Points on a hilly landscape, in no order, each with its height.
From any point a ball rolls to the lowest of the 2 points nearest to it. It stops when none of these is lower. Distance is the straight distance between rows; heights are no part of it.
J481 (h 382): [ 38  10  -5   5 -42 -29  45 -31   9 -16  15 -46 -42 -31  69 -17  50  25
 -53 -37  16  14  49  34   2 -21]
J193 (h 627): [ 25 -39 -71  -6 -26  -7  53 -88  33 -28  32  15   5   1 -40 -36 -31   4
   9  -7 -10   7  32   4  35  -1]
J68 (h 541): [-17 -26 -37  -8  28 -14  71 -26  12 -48  11  20 -13 -47 -12 -17  26  19
  46 -55 -61 -18  26 -19  35 -17]
J350 (h 308): [-13  45  50   8  40  -6 -28  21  -8  22 -16 -16  37 -34  -4  56  21  -9
  42 -22 -29   9 -15 -12  13  -1]
J147 (h 538): [-48   6  24  28   0  -8 -31  39  -6  18  -3 -12 -43  55 -27 -17 -11  15
 -33  43   9  33 -24 -26 -69  11]
J111 (h 491): [ -4 -29 -15   1  56   3  47 -47  18 -46 -20  30  10 -30 -48 -22  -5  -6
  28 -16 -39 -26   2 -41  21 -12]
J145 (h 444): [ 21 -24  32 -18  23  18   9 -41   5 -56 -26  16 -49 -17 -13 -43   4 -24
  51   4 -15 -54  17 -11  27 -15]
J491 (h 306): [-11 -18  22 -15 -15 -15  22  15 -25   1   3 -24 -30 -43 105   6  78   5
 -50  -5  16 -30 -19  29 -40  16]
J348 (h 583): [-21 -31 -62   4  48 -22  79 -14  36 -16  -2  22  -5  -9 -23 -11  24  25
 -19 -48 -67  29  20 -23   7 -39]
J870 (h 739): [ 23  36  18  40   2  12 -44 -21  39  27   9 -75  -1 -14 -24   6 -31   3
 -27 -34   6  71  35 -10  15 -22]
J401 (h 766): [ 15   2 -25  11 -47  22 -31 -40  25  16  32 -67  28   4 -32 -22 -61  -9
  -6  -2  32  59  39  15  42  12]
J305 (h 416): [ 11  20  11  13  68  -1  -1 -11  16   9 -27  -6  27 -29 -34  30   7 -17
  11 -30 -58  23 -12 -18  -3 -20]
J701 (h 342): [ -1  38  -2   4  43 -19  -3  23   9  33   2 -13  65 -41   4  76   7  -7
  22 -44 -45  28   1   5  48 -19]
J222 (h 597): [ 34  14  31   4 -31  -3   3  -4 -38   2  -1 -40 -10 -55  81  22  57   2
   9 -16   8 -42  22  28  16  32]
J435 (h 564): [ -8  22  -6  25  25  -1 -11 -22  10  12 -28 -15 -63  75 -34 -42  -8  20
 -63  10  15  72   8 -39 -54 -13]
J950 (h 510): [  9 -22 -39  11  35  -4  48 -59  20 -17  -8  29  39 -22 -56  -4 -27  -1
   5 -17 -40   3   1 -28  21   0]
J341 (h 395): [-15 -22  14 -24 -33  14 -30  67 -45  22  27  29   2  -4  69   8  11  -2
  -1  25  34 -59 -19  40 -14  44]
J201 (h 503): [ 34   1  44 -20 -11  29 -19 -34   7 -16 -28   7 -92  34   9 -60  23 -11
  15  20  26 -33  35  -6 -11  -9]
J209 (h 213): [ -3 -28  25 -13 -18  28 -24  24  17  -8 -17  35 -90  60  21 -35  12  -4
   2  46  44 -28  -8  17 -37 -14]
J734 (h 599): [ 26  26   3  34  12   7 -23 -50  -1  -6 -20 -23  -1   8 -45 -15 -41 -10
   0  -5   5  31   2 -24 -10   1]
J696 (h 483): [ 40   6  32 -19 -22  18   7 -23  13  -1 -15   8 -95  34  37 -56  63   2
  -6   2  31 -39  57   5 -16 -16]
J620 (h 574): [ 21  25 -16  12  12   2   9 -57  15  -6 -24 -15 -65  69 -35 -57 -11  14
 -54  -1  27  69  23 -29 -22 -22]
J613 (h 578): [ 21  27  18  -7 -34 -18 -14  19 -45  17   5 -34  16 -39  61  40  21   5
  27  -7  14 -24  15  23  38  40]
J269 (h 354): [-25  34  71  18  15  -6 -20  40 -13   9 -18 -31   7 -33  10  41  40   6
  32 -11 -10   3 -15  -9 -11   7]
J608 (h 770): [  2 -43  45  -7  23  16  15   8  19 -73 -43  64 -53  20  20  -3  -4  -9
  51  34  -1 -33 -44  14   5 -39]
J912 (h 786): [ -2 -30  63 -12  44  19  15  -1  21 -75 -52  27 -65  12   8 -23  15  -6
  37  14   4 -18 -15  -7  12 -42]
J662 (h 254): [-45  35  18  -7  -4 -31 -25  78 -47  31  12 -10  55  -9  36  53  11  20
   7   4   5   3 -29  -1   3  29]
J755 (h 499): [-12  15  46  18  67  11 -28  16  14   2 -48 -13 -25  12 -24  -3  13   5
 -10   3 -20  38 -15 -40 -54 -24]
J939 (h 585): [ 25  28   4  30  13   3 -20 -55  -1  -8 -28 -25 -41  35 -36 -39 -27   4
 -23   0  17  44  16 -33 -26 -11]
J57 (h 511): [ 27  -2  -9  13  -2 -11  28 -56  11 -22   9 -20   7 -30 -24 -11 -16  -7
  26 -42 -30  16  29   3  53 -11]
J150 (h 341): [-23  -4  40   6  37 -15  30  26   3 -16 -28  -5   3 -39  -4  14  46   1
  23 -39 -43   0   2  -3  -1 -25]
J713 (h 489): [-60 -49 -31 -32  -5  -9  49  72  -5 -30   8  54  14   8   6  -7  10  -5
 -20  12 -12 -27 -45  29 -22 -16]
J754 (h 592): [-11 -30 -73 -23 -42 -10  53 -23  -7  -2  31  39  65   6 -34  -4 -33  -3
   3  12 -18  -9 -12  11  31  29]
J651 (h 638): [ 46 -41 -85 -23 -39  -6  48 -85  38 -18  51  20 -23  23 -13 -58  -4   6
  17  -9  -2 -10  55  22  25 -13]
J670 (h 714): [ -8  24 -15  36  14  -3 -23   8  14  40  -7 -19   8  22 -30  18 -25   5
 -38  -7 -21  63 -19 -16 -36  -3]
J447 (h 558): [ -3 -37 -75  12   0 -14  69 -46  48 -14  28   2  10  -3 -32 -21 -13  15
 -25 -40 -31  48  37   2  25 -35]
J692 (h 719): [ 45  10  21  -1  14  26 -27 -69 -18 -43 -37  -8 -55  20 -38 -59 -24 -19
  21  23  30 -20  22 -27 -10   0]
J566 (h 688): [-36  27 -30  19 -24 -19 -14  52 -19  45  26  -9  44  31  -9  32 -28  16
 -30   0  -4  47 -26   2 -12  22]
J41 (h 552): [ 21  14 -16 -24 -44 -29 -15  17 -51  28  18 -19  48 -28  73  35 -19   1
  32  -5  20 -21  22  34  60  36]
J412 (h 687): [ 59 -13 -27   0 -37  14   3 -95  21 -26  27 -27   9 -15 -26 -35 -45 -17
  35 -11   4   8  48  21  65   6]
J747 (h 673): [ 73  -3  -3  -2 -53  15 -13 -76  -2  -4  24 -19 -14 -12   2 -29 -25 -19
  47 -15   1 -10  57  35  55  12]
J446 (h 450): [-12  -6  30 -27 -12   7  14  28  15 -11 -24   0 -98  55  33 -38  63  18
 -32  24  40  -3  15   9 -43 -19]
J192 (h 468): [ 14 -34  -3 -15  32  16  30 -63   6 -64 -15  29 -17 -29 -41 -37 -13 -18
  51   5 -17 -58   9 -30  32  -3]
J838 (h 205): [ -1 -48   8 -11 -19  10  -4  38  12  15   8  51 -65  43  71 -29  52  -1
 -27   7  74 -60   2  49 -53 -16]
J365 (h 672): [-31  13 -46  30 -49 -11 -16  25  -9  44  38 -15  19  54 -28   5 -52  16
 -50  25  14  59 -21   3 -31  26]
J835 (h 670): [-22 -22 -14 -27 -50  42 -28  43 -20   4  15  54  20  34  -5  -8 -40 -19
  15  60  16 -59 -51  16  -1  33]
J232 (h 549): [  7   9  -3 -13 -10  -7  13 -17 -27  -9   4   1  41 -26 -14  13 -15 -24
  60 -10 -26 -24  -1   3  59  24]
J213 (h 316): [-10 -40  -6 -18 -38  -4 -13  22 -26  56  48  35 -20   5  90 -19  38  -5
 -50  -4  67 -48 -14  47 -52  39]
J871 (h 410): [  3 -11 -43  -6 -40 -45  47  -3   5   2  28 -29 -33   0  36 -19  24  26
 -74 -39  27  48  30  48 -20 -21]
J829 (h 704): [-40  27  -4  18   6  -1 -32  45 -13  39  10   5  46  30 -29  31 -24   3
 -16  18 -19  27 -45 -25 -26  21]
J958 (h 490): [ 40  27  21  25  -9   1 -10 -52  10 -10   3 -51   6 -32 -21   2 -26 -13
  28 -41  -6  30  33   3  58  -9]
J51 (h 280): [ -9 -43  11 -28 -13  -9  16  29  -8   5  11  18 -42 -16  91 -12  66   2
 -47  -2  35 -49  -8  43 -48   3]
J785 (h 387): [-22  56  43   8  32   5 -83  13 -31  17   8   2  60   3 -26  47 -38 -12
  55  42   9 -20 -36 -52  22  29]
J625 (h 530): [-50 -13 -10 -36  -2   8  16  52 -24 -15   2  47  88 -10 -10  25 -14 -13
  29  16 -26 -49 -54  -2  46   9]
J256 (h 351): [ 19  -4   6 -10 -47   6 -10  -8 -21  12   2   2 -44  10   4 -22   5 -12
  18   8   8 -22  19  23 -11  18]
J790 (h 409): [-19 -13  55  -3 -20  19 -22  55 -10 -20 -15   9 -30  -4  22   8   5  -4
  35  29  11 -34 -31  20 -19   6]
J40 (h 369): [ 11  46  38   2  70   1 -25 -14  -4  11 -16  -3  59 -48 -21  61   4 -28
  60 -27 -41   0  -8 -20  42  -7]
J810 (h 389): [-34 -29  18 -20  20 -40  64  37  -8 -32 -11  -6 -30 -41  59  -1  81  21
 -37 -29 -10  -9   0  19 -28 -19]
J999 (h 701): [-24  12 -45  17   5 -11   6  38  10  46   4  -1  40  20 -24  29 -19   5
 -48 -12 -34  62 -27   1 -27  -6]
J559 (h 575): [-29 -29 -61  -4  27 -45  87   3  15 -23  18  14 -18 -13   6 -14  38  34
 -30 -63 -45  29  29   3   1 -36]
J414 (h 443): [ 44  50  74  30 -37   8 -39 -36 -10  -3 -17 -54 -58 -17  15  -9  17   9
  28   3   6 -11  31 -13   3  19]
J31 (h 633): [-31 -29 -44  -9   1   1  44 -14  13  -1 -13  51  38  18 -60 -17 -28  -6
 -32  18 -11   0 -28 -20 -23  10]
J14 (h 284): [-32 -18 -14 -11   4 -29  53  24  -5 -13 -11   8 -19   0  -3 -14  34   5
 -21 -26 -21  15   8  12 -20 -19]
J556 (h 488): [-28 -19  11 -15  10   8  22  15  -9 -29 -11  26  26 -20 -25  -1  -4 -26
  41   5 -26 -35 -28  -2  22   4]
J137 (h 288): [ 26 -46  25 -16  -6  14  22   0  12 -16   2  40 -61  -1  59 -34  69  -5
  13 -18  31 -83  46  32  -3 -20]
J727 (h 446): [ 41  33  10  23  80   3 -24 -33  20   2 -41 -21   4 -17 -39  17  -6  -7
  -8 -22 -40  39  -1 -29 -20 -31]
J834 (h 615): [ 15  12 -21  26  35  10  -9 -35   7   6 -27   1  28  10 -57  -1 -38  -7
 -21   5  -6  31 -14 -33 -27   4]
J891 (h 771): [-26 -11  39  25  64  33 -38  32  15 -25 -39  21   1  24 -32   2 -29   3
  -3  49  13  10 -58 -42 -57 -20]
J597 (h 260): [-15 -27 -35 -28  -4 -28  62  -8   6 -21   4  20 -45  20  -6 -36  34   2
 -13 -14 -11  -3  24  10 -10 -24]
J156 (h 729): [ 31  26  56  12   6  20 -47 -45 -19 -28 -32 -27 -59   5 -24 -40 -14 -13
  32  21  20 -19   9 -26 -15  10]
J205 (h 509): [-48 -27 -44 -26 -19  -9  46  45 -20  -5  15  38  36  11 -19  -4  -3  -9
 -20   6 -19 -11 -35  17 -11   5]
J545 (h 522): [-26   7 -56 -15 -64  -5 -10  33 -39  34  37  15  42  48 -10   3 -42   5
 -19  37  13   6 -30  12  -7  42]
J83 (h 328): [ -1  -4   1 -11 -25 -39  33   7 -27   4   9 -30 -17 -42  79  12  55  14
 -53 -26  10  -1  -5  36 -22  19]
J494 (h 647): [-29 -21 -67 -10 -40  -9  44 -10   1  13  11  37  31  37 -49 -18 -31  -6
 -39  21  -1  18 -23   1 -26  15]
J985 (h 434): [ 13  28 -36   2  33  14 -31  15  55  51  12 -53  43 -21 -29  52 -34  -8
 -37 -17 -33  77  -1  -2  16 -25]
J629 (h 394): [ 59   3  40  -1 -31  12  11 -39  -5  -9  -9  -8 -59 -21  48 -34  59  -5
  20 -19   2 -58  67  16   8  -5]
J394 (h 600): [ -1  19  56   8  12 -14  24  -8   5 -23 -41 -24 -46 -17   7 -17  51  12
   4 -26 -19  10  28 -12  -8 -24]
J220 (h 553): [-30  12   2  15 -10  -9  -8   5  -1  14 -16  -9 -62  64 -24 -33   1  16
 -41  21  18  46  -1 -20 -57  -2]
J379 (h 315): [ 28 -21  17   0 -32   9   2 -15 -11  24  14   9 -53   4  86 -36  73  -1
 -32 -14  58 -61  37  28 -45   2]
J317 (h 798): [ -9 -19  63  -6  55   5  28 -13  19 -63 -45   8 -44 -23  -4 -25  31  -4
  40 -16 -26 -18   8 -20  21 -41]
J313 (h 570): [ 21 -36 -66 -19 -18   2  54 -68   8 -35  39  29  21 -35 -24 -19 -19   1
  60 -15 -38 -34  22   0  59  22]
J919 (h 368): [ 42  10  64   9 -37  27 -21 -11 -17  -2 -17 -23 -49 -30  48  -7  51  -8
  32   0   9 -59  39  12   0  18]
J387 (h 492): [  8  33  21  19  -9 -26   8  11 -13   8  -4 -42  26 -47  26  44  20   7
  14 -45  -6  19  17  18  41   4]
J895 (h 772): [ -3  37 -54 -17  34   3 -21  30  26  55   3  10  89   3 -30  73 -33   6
 -40  15 -52  45 -52 -19   1  -5]
J609 (h 576): [ 14  -4 -23  11 -11 -25  56 -30  33 -19  14 -31 -26 -11  -1 -28  13  23
 -32 -55 -17  49  60  12  25 -46]
J172 (h 752): [ 31  40 -43   1  51  11 -36  -5  33  37  -5  -7  66 -11 -52  63 -49   0
 -37  21 -25  46 -37 -29 -10   3]
J881 (h 307): [ 20 -39  -6 -29  -9  -9  39  -3  -2 -16  18  23 -48 -21  47 -29  62   1
   7 -25   3 -61  41  33  -2  -8]
J990 (h 471): [-43  -5  12 -18  35   1  23  39 -10 -15  -3  33  70 -37 -14  31   7 -20
  49 -11 -47 -36 -35  -8  45  -1]
J973 (h 266): [ 20 -27  11 -12 -32  30 -19   0  12  18  -2  38 -80  55  23 -54  29 -15
   4  16  51 -51  31  22 -33 -10]
J506 (h 659): [-32  -4 -59   8 -45  -5  16  -2   1  30  14  18   9  59 -46 -18 -39   4
 -54  27  13  45 -26  -1 -46  16]
J980 (h 753): [ 13  20 -13  30 -14  13 -27 -28  23  20  15 -53  23   0 -34   4 -54  -7
 -13 -19  13  62  16   0  24  -3]
J756 (h 440): [-16  27  44   5  29  27 -57  10 -23 -14  -9   7  45  -7 -35  21 -37 -25
  52  39  13 -34 -50 -38   9  27]
J975 (h 436): [-36 -44  44 -11  17  -2  37  60  18 -52 -37  33 -47  12  34   3  36  12
   8  11   3  -4 -29  20 -21 -47]
J374 (h 703): [ 16  40  -4  20 -10   8 -69 -29 -34  17  18 -12  56  25 -41  20 -80  -5
  26  54  34  -8 -25 -44  23  57]
J136 (h 554): [-12 -40 -67 -20   6  -4  73 -43  15 -46  27  37   1 -39 -23 -22   4  11
  52 -34 -48 -32  19 -19  35   0]
J533 (h 437): [  1  19 -13  -1 -60   3 -50  19 -44  39  37  -5  11  38   2   4 -46  -2
  21  48  18 -13 -11   2   9  58]
J767 (h 255): [ 23  66  -9  12  56  13 -75 -20  -2  31   4   0  86 -13 -33  76 -54 -11
  23  26   3  13 -21 -49  28  10]
J29 (h 451): [ 52  54  -3  27  72  20 -55 -35  14  11  -9 -27  43 -28 -48  54 -35 -14
   6  -5 -12  31  -7 -31   2  -8]
J195 (h 726): [ 18  34   0  41  28  -1 -35  -4  40  35 -13 -51 -18   6 -24  12 -21  12
 -48 -26 -21  81  11 -15 -25 -29]
J840 (h 617): [-35 -37 -34 -14  27   8  45 -15  22 -20 -33  52  -2  42 -57 -35 -18  -5
 -43  33  13   3 -27 -31 -34  -4]
J627 (h 628): [-25   0 -18 -38 -45  18 -33  45 -45  15  14  33  57  19   7  10 -38 -14
  34  46   5 -57 -37   3  33  41]
J878 (h 435): [-11 -18  -8 -42  -3 -20  47  23  12 -12  -7   9 -83  51  27 -41  71  16
 -50   2  29  -1  21  21 -34 -26]
J161 (h 587): [  9  14  13  14 -12 -27  35 -16   6 -13 -14 -28 -34 -14   6 -15  32  14
 -17 -43 -17  29  39   9   4 -25]
J424 (h 484): [  3  20  43   2  20  20 -34 -13 -21 -18 -20  -3  18 -19 -31   5 -24 -32
  59  11   1 -29 -25 -22  17  21]
J294 (h 377): [ -8   8  33  -1  81  -9  17  15  19  -2 -25   0  25 -52 -16  39  41 -11
  32 -40 -77   6  -9 -12   4 -32]
J927 (h 445): [ 13  13 -47   9  16  22 -28 -16  43  43  13 -30  87  -5 -42  33 -70  -6
 -28   3   4  60  -2 -16  34   2]
J964 (h 474): [ 28  32  16  26  89  14 -45  -8  12   3 -44 -24  -9   8 -45  10  -9   7
 -18  15 -18  40 -11 -48 -62 -22]
J86 (h 466): [ 15  20  35  -8 -27   1  17  -3   5  -6 -24 -20 -92  29  44 -38  70  21
 -33  10  27  -4  42   2 -36 -15]
J710 (h 370): [-24 -19  64   7 -20  11 -17  76  -9 -20 -11  -3 -40 -10  65  24  38  21
   4  36  25 -29 -34  22 -44   3]
J91 (h 415): [ 41  51  33  22  78  12 -44 -38  -2  -1 -22 -21  35 -41 -39  45  -9 -24
  43 -26 -24  10  -3 -28  17 -13]
J915 (h 494): [-44   0  60  15  36   1 -11  58  12   4 -38  -9 -20   4   1  14  33  14
  -4   1 -16  29 -26 -18 -54 -23]
J410 (h 580): [-52   9 -24 -45 -27   0 -15  49 -43  10   3  39 105  12  -3  28 -31  -4
  24  31 -10 -49 -50 -15  45  19]
J744 (h 339): [-33  -1  59  10 -11  -2 -15  70 -30  -5  -1 -39 -14 -35  85  37  62  22
 -14  29  24 -24 -40  12 -41  24]
J765 (h 545): [  0 -42 -82  10  13   0  53 -33  65  10  24  -7  49 -16 -45  -1 -33  12
 -41 -33 -40  59  25   1  29 -25]
J640 (h 419): [  3  35  81  29 -19   4 -41   3 -11  -1 -22 -48 -49 -13  12   4  29  15
  24  16   6  -9   8 -18 -22  17]
J954 (h 533): [-36 -19 -73 -40 -44 -26  36  46 -45  12  40  35  57  19   9   0 -15   0
 -36   6  -3  -2 -34  34  -4  26]
J624 (h 449): [-17 -23  31 -15  -9  15   4  35  -9 -31 -14  21 -10 -16   3  -3   6 -24
  43  12  -9 -45 -22  20  10   3]
J808 (h 460): [-56 -34   1 -35 -11 -11  19 100 -26 -21  13  42  22  -7  41  14  14   4
 -19  13   4 -25 -62  42 -24  -1]
J957 (h 392): [  3  16   9   0 -42   2 -28   4 -31  16  10 -12  -9  13  -8  -3 -22 -11
  25  21   5  -7  -6   6   1  39]
J356 (h 161): [ -8 -36  18  -5 -27  21 -23  52  16   8  -1  40 -87  62  52 -23  33  13
 -20  43  65 -35  -7  34 -61 -14]
J820 (h 397): [ 25   5 -24  -2 -35 -37  58 -21  29 -14  18 -40 -51  -3  41 -34  38  34
 -74 -41  23  48  59  34  -3 -40]
J909 (h 727): [ 26  34 -10  14 -40   7 -65 -36 -25  22  27 -28  38  22 -16  13 -82 -10
  43  43  32   5  -1 -16  49  50]
J58 (h 660): [ 74  -3  -8   1 -65   8  -5 -59   4  11  29 -15 -36   2  21 -38  -1  -6
  16 -21  16 -11  69  45  25   1]
J522 (h 268): [-25  46 -16 -12  29 -23 -17  44 -15  44   7  10  99 -18   9  79 -10  -4
  22 -16 -33  17 -16 -11  44 -13]
J697 (h 322): [ 10  46 -37   3  21   5 -58 -15   8  46  10   7 111   2 -35  61 -73   4
  -1  29   9  20 -25 -46  36  14]
J22 (h 653): [-11  -1  12  14  14  33 -39  -9 -11 -25 -21  15   5  22 -54 -21 -53 -12
   4  57  34 -25 -41 -37 -36  24]
J850 (h 486): [ 14  15 -37  -6 -74  -6 -45  14 -35  44  45 -22  30  28  31  15 -56   7
  14  31  34  10  17  27  39  47]
J560 (h 754): [  1 -48  24 -17   1  15  17  26  25 -48 -29  68 -71  41  37 -13  18  -5
  27  31  14 -39 -24  33  -9 -37]
J862 (h 602): [-41 -31 -20 -12  50   2  48   0  25 -15 -41  34 -23  46 -37 -32  18  -2
 -42   5 -14  30 -11 -29 -28 -28]
J132 (h 547): [-47   9 -70 -22 -54 -25   1  59 -48  35  41  21  77  41   6  18 -35  19
 -43  19   8  20 -44  15  -3  30]
J117 (h 283): [ 20 -32 -39 -32 -20 -26  52 -21   0 -15  28  20 -48   1  18 -38  39   5
   3 -25  -9 -32  44  25   3 -12]
J818 (h 423): [-28   5  43  -6  61  -3  13  27  -1 -12 -15  13  50 -53 -13  41  29 -19
  58 -28 -54 -22 -20  -9  35 -15]
J173 (h 720): [-10 -49   0 -16 -30  24  -8  60  -1  -6  10  71 -38  34  44 -14   7 -11
   1  30  39 -58 -27  55 -36  -9]
J694 (h 338): [ 18 -29  -7   0 -42  -6  -4 -19 -15  52  41  17 -38  16  90 -36  60  -1
 -53 -21  75 -46  17  39 -57  21]
J37 (h 648): [ 64 -22 -43 -12 -55   0  20 -76  25  -6  44  -5 -31  13   0 -56  -6  -3
  13 -18   7  -1  70  42  30 -15]
J12 (h 736): [ 12  37 -32  28  34  10 -55   2  16  46  11  -5  57  21 -52  44 -59  10
 -44  33 -11  44 -39 -40 -29  20]
J396 (h 467): [ 50  38  46  20 -25   1 -22 -54  -8 -12 -13 -43 -27 -25  -6 -10  -9 -10
  37 -24  -2   4  31   0  33   7]
J576 (h 518): [  7  19  26   1 -11 -16   8   2 -23  -3  -7 -19  12 -34   4  19  13 -11
  46 -26 -20 -11   9  11  37  15]
J708 (h 388): [-25  14  90  19   1   8 -24  44  -2 -14 -30 -30 -29 -21  21  22  42  15
  28  13   4  -8 -18  -9 -29   0]
J809 (h 519): [-37  17  48  31   5  -8 -34  42  -6  19 -11 -23 -27  19 -13   6   8  16
  -9  18  -2  27 -19 -21 -52  10]
J411 (h 470): [ 15  -4  38  -9   8  15  -5 -31 -14 -35 -22   2 -18 -22 -21 -23 -10 -33
  57   1 -11 -41   1  -8  21   8]
J753 (h 568): [ -6 -23 -63   5  -1 -37  74 -15  30 -17  29  -8 -15  -5  -1 -19  16  29
 -40 -59 -27  50  44  19  15 -43]
J106 (h 418): [ 34 -17  37 -22  -5  10  19 -33   9 -33 -16  12 -68 -10  17 -45  40 -13
  38  -8 -10 -55  50   5  20 -19]
J59 (h 464): [-51 -31  48   1  39   2  25  66  19 -29 -43  22 -15   2   9   8  30   5
   7   1 -18  13 -34  -1 -30 -44]
J923 (h 755): [-10   6  66  33  65  27 -57  11   0 -32 -39 -13 -33  22 -33 -12 -19   5
   9  42  25   9 -26 -48 -52 -12]
J514 (h 502): [ -9  -4 -43  20 -14  12  -3   9  48  40  18 -62  18   6 -29 -10 -29   7
 -70 -33   2  93  33  14  -5 -26]
J563 (h 429): [ 27  51  23  22  29   9 -45 -22  26  29   6 -57  40 -41 -14  52 -24 -14
  23 -39  -5  46  24 -11  59 -17]
J174 (h 737): [ -3 -47  36  -5 -17  12   2  61   8 -29 -19  64 -62  35  66  10  25  10
  14  34  31 -37 -33  47 -40 -28]
J887 (h 741): [  7   6  60  17  30  31 -54 -11 -10 -43 -34 -11 -57  19 -25 -34 -25  -7
  25  44  34 -16 -13 -34 -31  -2]
J417 (h 709): [ 48  -2 -13  -6   0  13   7 -88  -6 -34 -20   3 -37  24 -44 -58 -27 -19
   6  17  19  -9  26 -19   3  -1]
J774 (h 634): [ 10   2 -13  17  26  22 -14 -38  -7 -18 -34  16  21  17 -72 -23 -47  -8
 -13  34  29  -5 -19 -43 -39  20]
J833 (h 582): [ 19 -20 -36 -19 -17   2  32 -50 -12 -20  21  24  45 -26 -25  -3 -31 -18
  60   1 -30 -37   6  -1  69  33]
J731 (h 613): [  9 -31 -66  -6 -31  -7  49 -61  18 -10  21  24  36   7 -49 -17 -42  -5
  -3   4  -7  11   6   7  24  16]
J826 (h 463): [ 14  46  26  25  -9  -8 -25  -1   9  24   4 -64  31 -40  11  50  -7   3
  20 -41   9  37  31   4  63  -3]
J177 (h 565): [-13 -24 -66 -12 -12 -11  51 -28   9   2  27  41  98 -14 -41  17 -40   6
   8  -6 -35  -1 -13  -7  55  25]
J65 (h 808): [  4   1  37   9  75  -3  21 -29  16 -35 -42  -1 -15 -28 -27 -17  25  -5
  26 -34 -48   3  14 -33   7 -37]
J616 (h 340): [ 38  -2  35  15 -40  22  -8 -14 -23  14   2 -16 -45 -22  84 -13  72   0
 -10  -7  33 -60  40  22 -26  15]
J664 (h 352): [-16  -5  -4   1   2 -55  53  15 -17  -3  14 -33  11 -60  66  28  49  23
 -55 -55  -9  23  -5  34   0   2]
J270 (h 700): [  61  -13  -26   -4  -13    5   18 -108   11  -41    5    0  -22    2
  -37  -53  -33  -14   24    0    0   -9   42   -8   32   -2]
J451 (h 721): [-24  26 -13  38   1  -2 -50  22  -7  46  22  -2  39  48 -47  22 -51  10
 -37  40  -7  40 -43 -37 -34  31]
J780 (h 390): [ -3  26 -51  -2  -2  16 -55  -8  34  57  26 -24 115   8 -30  44 -85   3
 -19  29  20  47   0 -32  47   8]
J343 (h 247): [  4 -60  15 -23   1   1  25  20  13  -9   9  50 -55   3  90 -24  70   0
 -24 -12  49 -74  11  47 -32 -19]
J725 (h 534): [  6 -16 -44   0  30  -2  41 -43  18  -2   3  39  85 -32 -58  19 -37   1
   9 -11 -38  -7 -17 -27  41  19]
J104 (h 527): [ 15  -9  -1  -1   4 -19  45 -41   1 -37   5  -2 -22 -37 -11 -20  19   2
  41 -40 -44 -15  34  -2  40 -14]
J571 (h 378): [  6  59  12  19  19  -7 -55  -7  -3  35   6 -27  57 -17 -13  61 -35 -12
  40 -10   1  27  -3 -22  52   5]
J63 (h 748): [ 19  24 -11  17 -52   9 -54 -24  -2  24  33 -56  20  15 -10   6 -68  -1
  19  19  34  37  19   7  47  34]
J197 (h 487): [-35  11 -22 -11 -56  10 -47  43 -45  32  37  18  36  55 -18   2 -48   5
  -6  67  12 -21 -42 -10  -6  54]
J535 (h 520): [  6  25 -17  -6 -57 -27 -40  32 -46  42  33 -32  32   0  59  36 -33  20
   9  20  35   1  12  24  33  46]
J288 (h 475): [  1   5 -47   1   9  26 -32   8  58  59  26 -77  49  -7 -39  13 -41  -4
 -59 -15  -7  91  26  -5  10 -14]
J418 (h 430): [-35 -30  18 -25 -28   6 -14  95 -29  -5  16  33  -7  -3  66  14  14   8
 -16  29  27 -39 -51  45 -34  19]
J925 (h 485): [ 36  51  10  51  56  13 -79 -24  -5  16   5 -27  31   4 -55  38 -47  -2
   1  25  10  27 -13 -46 -20  16]
J78 (h 312): [ 21 -26  20 -11 -36  25 -18   7 -14  13   3  25 -47   9  32 -29  30 -17
  16   4  31 -61  29  34 -19  12]
J419 (h 411): [-27 -33  26 -25   8 -15  47  44   7 -39 -25  10 -57  -1  45 -16  67  15
 -19  -2   9 -14   4  24 -26 -31]
J852 (h 677): [ -7  20   7  15  -3  20 -57  -8 -28   2   8   6  32  25 -54   1 -62  -9
   8  61  28 -20 -42 -42 -17  54]
J112 (h 363): [ 46   5   6   3 -44  -9  21 -29 -13   5  12 -31 -44 -27  86 -12  65  11
 -39 -24  23 -25  40  34 -16   2]
J325 (h 372): [-23 -18  -5  -4  21 -55  76  12  -4 -27   5 -13 -19 -55  53   4  74  32
 -41 -58 -26   8  15  16 -10 -16]
J825 (h 326): [ -4  69  27   7  36  -6 -73  -8 -23  30   4  -5  72 -14 -11  69 -36 -17
  62  12   0  -1 -13 -43  47  10]
J21 (h 525): [  2 -14 -55  19   4   5  20  -9  46  26  12 -28  43  -6 -35   8 -34  -5
 -45 -31 -25  71  16  11  17 -25]
J936 (h 422): [ -7  -9 -26 -20 -25 -40  50   8  -7   0   7  -6 -53  17  32 -25  49  21
 -56 -21  18  18  23  31 -38 -14]
J465 (h 591): [-27 -27 -41  -5  53 -16  69 -14  31 -13 -22  26 -24  29 -30 -25  28  11
 -37 -26 -44  38  14 -25 -10 -35]
J979 (h 784): [-32 -24  24   6  60  25  -3  17  21 -29 -51  25 -15  30 -29 -17 -10  -6
 -12  27   3  17 -40 -34 -42 -28]
J82 (h 302): [-39  15  38 -13  -9 -21 -17  78 -46  13   7 -21  26 -32  70  45  34  20
   0  16  20 -22 -37  12  -9  42]
J16 (h 391): [ 10  32 -17   7  33  -3 -14  18  35  42   8 -43  52 -35 -10  64  -9  -8
  -9 -40 -37  58   9   6  41 -27]
J540 (h 182): [-50  45  -3 -14   5 -24 -35  66 -38  39  10  11  91   6  11  60  -9   8
  21   7 -14   1 -35 -20  24   7]
J260 (h 310): [-28 -22   3  -9  18 -27  50  28  -8 -26  -5   9  -4 -33   4  -2  40   2
  13 -33 -36 -13   4   9   3 -13]
J45 (h 698): [-19 -36   4 -15 -44  38 -30  64 -14  -2  16  62 -10  32  26  -4 -21 -17
  16  46  23 -57 -42  41 -18  14]
J291 (h 350): [-11 -44  19  -1 -35  23 -31  45 -28  34  36  48 -18   8  84  -8  28  -6
 -20  10  72 -72 -12  47 -38  31]

Where does a ball stop that starts at each point below?
J696 | J379
J887 | J145
J613 | J356
J506 | J753
J136 | J350
J651 | J145
J545 | J356
J447 | J540

Call two points neighbours if one is among the 2 nearest of the other. Go from one point of each pair to the other, from neighbour to neighbour, staying as low as possible. Name the highest point that can't be avoided.
J356, J597 | J881
J294, J540 | J556
J145, J767 | J424
J379, J213 | J694
